A landscape with many peaks, sampled at points; each row gives a point and its height.
A climber steps from a point to the highest of its 2 nearest points, and stops where none of them is higher. Distance is the straight distance between rows; heights are no part of it.
k_682: [ -8  -4   0   0   7  -5   1  13   3  -5 -19   9  -7  10 -13 -12   7  15
  -1  10]  height 97
k_578: [  8  -6  -4 -12  -2  -2 -20  -5   4   7  19  -2   0   1   5  11  11  10
  -1  -4]  height 105
k_435: [-16  -2   9   9  -6 -10  31  19 -12   2 -37 -10  -7  -5 -20 -11 -22   4
  14   4]  height 463
k_629: [ 10   5  -3 -17  11  20 -17 -14   9 -15  32  -9  11   6  21  12   1 -15
 -11   6]  height 75
k_523: [ 17   0  -6   9  -4 -15 -10   8  13  10 -25  17  10  -9 -21  16  12  25
  18  11]  height 121
k_164: [-12   6  -1  -3  13   8  17  -3 -12 -22  12  -9  -5   3  10 -18 -20 -22
 -10   6]  height 576
k_956: [-15  -7  -4   7  -1   0  21  -7  -6 -10 -23   6  -5   4   1 -13  -7  26
  18  23]  height 282
k_819: [  2   2  -5  -4   3   7   0 -10  11 -18  31  -7  -3  -3  14  -3  -4 -23
 -13   1]  height 676
k_663: [-14  -5 -10   1   2   9  12 -13   4 -20   3   7  -7  -2  13 -16  -6  11
   6  28]  height 539
k_402: [-19   1   3   6  -8   2  20   3 -17   3 -33   0 -13   4 -15 -17  -9  16
  17  15]  height 298
k_978: [  0  -9  -7   2   9   6   0 -12   8  -6   6   7  -4  -1  15  -1   9   1
   1  15]  height 705
k_234: [  3  -6 -16  -4  13   7   0 -14   8 -19 -11  18  -4  -1  17  -4   1  20
   8  26]  height 261
k_644: [  6   4  -4 -11   0   9 -19  -9  -7   6  25  -3   9   0   8   5   2  -4
  -7  -3]  height 133
k_528: [-16  12   4  20   1  -2  31  -3 -25  -3 -10  -5  -5   3  -6 -16 -18 -10
   5   5]  height 703
k_200: [ 16 -10  10  -4 -12 -14 -22 -12  14   3 -10  15  12  17  -5  38  22  23
   3 -20]  height 92
k_793: [ 12   7 -11 -21  13  22 -22  -6   9 -18  19   0   4   6  19   8   2  -2
  -1  16]  height 38
k_548: [  8   8   0 -11   0  14 -20 -20   2  -7  33  -1  12  10  13  15   2 -11
 -13  -8]  height 99
k_150: [-17   7   4   4   8  -1  24   3 -16  -9  -2  -4  -4   1   4 -20 -20 -13
  -3   5]  height 636
k_991: [ 12 -17  -4 -14   4   1 -17 -10  20   4  -4   5   5  -1   7  15  24  11
   5  -6]  height 404
k_720: [ -4  -7  -3   4   9   2  11   2  -4  12 -21   0  -3  -6  -3   2  -3   8
   5   9]  height 432
k_13: [ -2   2  -1  17   5  -3  10 -14  -4   9  14  -2  10  -3   4   5  -6 -18
  -3   2]  height 531
k_757: [  7  10   5  16  -3 -20  11  17 -13  12  -4 -10   7  -3 -22  -6  -4 -14
  -3 -20]  height 238
k_532: [ 10 -14   1 -23  -9   0 -20   5  14   3   8  -8  -3  -2   2   8  16   0
  -8 -24]  height 251
k_201: [  8   3   5   5 -16  -6  -8 -11  -4  17  23  -8  13  -2   5  16   3 -17
  -4 -26]  height 718
k_153: [ -2  13   3  22   1  -9  21   5 -21   7  -5  -6  -9  -4 -13 -13 -12 -18
   3  -2]  height 633
k_256: [ 10   9   7   0  -6   4 -22 -11   7   4  12  16   9  12   8  20  15   3
  -2 -10]  height 292
k_740: [  8 -11  -3 -23   3   3 -20   3  13  -5  -1  -5  -5   0  -2  -3  20   8
  -8 -12]  height 332
k_455: [  6   2   6 -15  -4  -2 -13   5   2   4   8  -8   2   1   2   2  13 -13
 -14 -32]  height 195
k_765: [ -3   7  -7  -3   4  11   3 -16  -9   3  20  -7  -4 -11   9 -12  -2 -24
  -4   4]  height 443
k_787: [ -2   3  -6  -8   9   7   5   1  -1 -19  21  -9  -5  -4  10 -12 -14 -18
 -14   6]  height 616
k_372: [  4   0  -4  -4   6  12  -5  -4  17 -23  23   2  -7  -3  21  -3  -1  -9
  -5  16]  height 770
k_17: [  5  -5  -4  14   1  -8   5   9   4  11 -24  12   6  -5 -13   6   1  22
  19  18]  height 248
k_691: [ -8 -11 -12   6   7   4  11 -15   2 -10  -9   8  -4   2   5 -13   1  20
   6  21]  height 415
k_452: [  1  -9   0  -9   7  -1  -4   6   4   0  -2  -5  -5  -1  -4 -10  14  -2
  -8 -10]  height 441
k_979: [  7  -4   5  11   0  -8   0   8   6  23 -15  -1   5  -5 -10  18   6   1
   5  -6]  height 328
k_918: [ 12 -12   8 -18 -11  -7 -24   0  10   6   4  -2   5  12  -4  30  13  15
  -6 -23]  height 108
k_23: [ 3 10 -1 22 -6 -1  5  3 -4 17 -3  3  5 -7 -9  3 -4 -4  1 -2]  height 543
k_577: [ -9   1 -10  -2   7  17   8 -11  11 -29  14   2  -4  -3  20 -14 -10  -4
  -1  26]  height 652
k_338: [-24  12  -2  -5   0  20  16  -9  -8 -22   2   4  -7   1  13 -21 -21  -8
   6  25]  height 352
k_526: [  3  -5  -1 -14   9   0  -1   8   7 -10  10 -12  -3  -1   6 -16  11 -15
 -13 -15]  height 529
k_63: [ 11  10   3  13 -11  -9  -2  -1 -10  21  19  -7   7  -8  -6   5  -1 -18
  -2 -18]  height 671
k_697: [-10  -2  -5   7   8   9  15  -9  -5   3  -5   2   1  -4   9  -4 -11  -1
   2  18]  height 518
k_792: [  6  -1  -1  -9   1   7 -10  -4  12 -17  26  -7   0   1  13  -4   8 -15
 -17 -14]  height 614
k_459: [  2   6   5  -3   4  -7  -2  12  -7   7  13  -3  -4  -3   2  -2  -3 -19
  -6 -12]  height 487
k_747: [-25  -1   3   8 -14   8  26 -14  -8 -16 -21   6 -12   4   5 -15 -22  23
  20  22]  height 194
k_331: [ 16  -6  -4 -20   0  10 -26 -14  18 -14  21  -1   1  10  19  16  19  10
   0  -2]  height 218
k_989: [ 21  -9   2   3  -4 -14 -19  -6  23   2 -12  20   7  10  -2  28  17  19
   4  -9]  height 25
k_321: [-27   7   2   2  -8   8  24  -5 -13 -12  -5   0  -6  -5   6 -19 -33   1
   9  18]  height 409
k_353: [  4   5   7 -11 -13  -1 -19  -4   2  -2  26  -8   2   7   7   5  14 -13
 -12 -31]  height 163
k_502: [  1  12 -10 -11   7  17 -12  -3  -3  -5  19   3   0  -1   8  -4  -3  -6
  -7   9]  height 178
k_25: [  7   5   9   0  -3 -11 -12  16  -3  16 -12  -6   8   4 -24   6  15  -1
  -5 -19]  height 98
k_504: [ 14   6   1   6  -2  -4 -17 -11   3  13  -2  12  14  10  -2  22  15  14
   3  -6]  height 221
k_430: [  7 -13  -7   2   7  -1  -4  -9  12   4  -4   9   2  -3   8   8  14  12
   4   7]  height 555
k_723: [ 14  -9  -1 -18  -9   7 -25 -13   8  -6  28  -8   1   5  16  16  10   5
  -6 -14]  height 162
k_46: [-10  -5   3   4   4  -7  14  14  -8   0 -33   1  -6   6 -22 -13   2  19
   7  12]  height 196
k_641: [ -6   4   9  22  -3  -8  20  22  -7   7 -31  -6  -8  -1 -25  -4  -8   1
   9   4]  height 371
k_142: [-11  -8   0   2   1  -7  17  19  -3   2 -13  -4  -4 -14  -4 -10 -21  -1
  -1   1]  height 684
k_417: [ 3 10 -4 13  1  4 -2 -4  0  7 -1 14 -1  1 -1  3  2 -1 -2  8]  height 469
k_460: [ -3   8   4   2   4 -11   9  12 -16   7   2  -6 -15  -3  -6 -13  -6 -19
   1  -6]  height 557
k_717: [ 13   1   3  16 -18  -5 -13 -14   3  16  17   1   9   1  -2  22   8  -2
  -1 -16]  height 785
k_551: [ 12   3   4   9   0 -12 -13   9   3  13 -18   7   8  10 -25   8  21  15
   1  -6]  height 20
k_232: [  2   2   6   6   0 -11  -1  12   4   9  13   0   7  -4   2  11  -8  -8
  -5 -10]  height 429
k_262: [-27   3   8   0 -13   4  29   5 -16  -6 -24  -3 -12  -4  -1 -20 -28   5
  11   7]  height 476
k_613: [ 22  -6  -1  11 -10 -18 -14   5  16  13 -15  13  12  -3 -15  27  13  22
  11  -3]  height 26
k_603: [ -6  -9  -4 -20   8   1   2  21   0  -4 -11  -6  -2 -10  -2 -13  -5   4
  -5   1]  height 658
k_29: [ 12  -6  11   0 -12  -7 -20  -4   4  13   1   3  12  12  -5  27  17  12
  -1 -20]  height 156
k_385: [  8   7  -4  -1   8   9 -18 -12   5   2   7  15  -1   7   7   9  11   0
  -3   4]  height 373
k_429: [ 16 -13   2 -18  -5   1 -26 -15  22  -5   7   7   0  10  17  24  23  11
   2  -9]  height 294
k_138: [-19  12   2  -3   2  -2  34  -5 -22 -16   2  -7  -7  -5   9 -28 -22 -30
   6   4]  height 571
k_694: [-22   6  11  18 -17  -3  31  10 -14  -2 -35 -10  -9   2 -18 -15 -18  12
  21   7]  height 383
k_506: [-17  -2   0 -11   5   4  10  21   0 -12  -4   1  -7  -3   6 -22 -12   4
   1  12]  height 520
k_343: [  7  -3   7   6   4  -4  -5   7   3  17  -2  -1  11   2  -2  20   0  -3
  -4 -15]  height 379
k_838: [-3 -9 -5  5 10  1  9 -9  0 -3 11 -5  1 -3 10 -4 -1 -6 -7  7]  height 598
k_570: [  9   2  14  -7  -8 -10 -13   8  -3  15   5  -7   3   8 -11   9  14  -7
  -9 -30]  height 154
k_811: [ -6  -7  -2  -2   8  -6   7  15  -5   7   2  -6   6 -11   0 -10  -8   0
  -1  -1]  height 799
k_240: [  0  -9   0   2  -1 -10  -3  13  15  -2 -25  10  -5   0 -21  -3  13  13
  -6   2]  height 10
k_785: [  1  15  -2  14  -7  -6   4   5 -13  19   6  -3   8 -14  -7  -9  -6 -17
   3  -5]  height 604
k_137: [-12   8  -7  -9   8  18   4   0 -10 -14   4   2 -11   2   9 -18 -11  -4
   0  22]  height 297
k_67: [-22  -6   5  -4  -4  -5  24  17  -9  -4 -25  -9 -12  -5 -10 -18 -21   8
   9   4]  height 564
k_851: [  1  -9  -1   8   0  -6   5  16   2  18 -26   0   1  -8 -17   6   3  12
  11   6]  height 343
k_42: [  7   9   6  22  -2 -11   7  20  -9  13 -16  -8   0  -3 -27   0  -5  -3
   0  -8]  height 291
k_450: [ -3   8  -6  -9  12  14  -8   6  -2  -8   2   5  -8   3   5 -11  -6   1
  -8  10]  height 233
k_530: [  4   4  -2   3   0   4  -2 -19  -7   9  25  -5   4  -8   6   5  -3 -26
 -11 -10]  height 486

For each start below, name the point where the climber stops.
k_989 => k_717
k_578 => k_978
k_532 => k_819
k_343 => k_528
k_793 => k_67
k_682 => k_67
k_417 => k_717
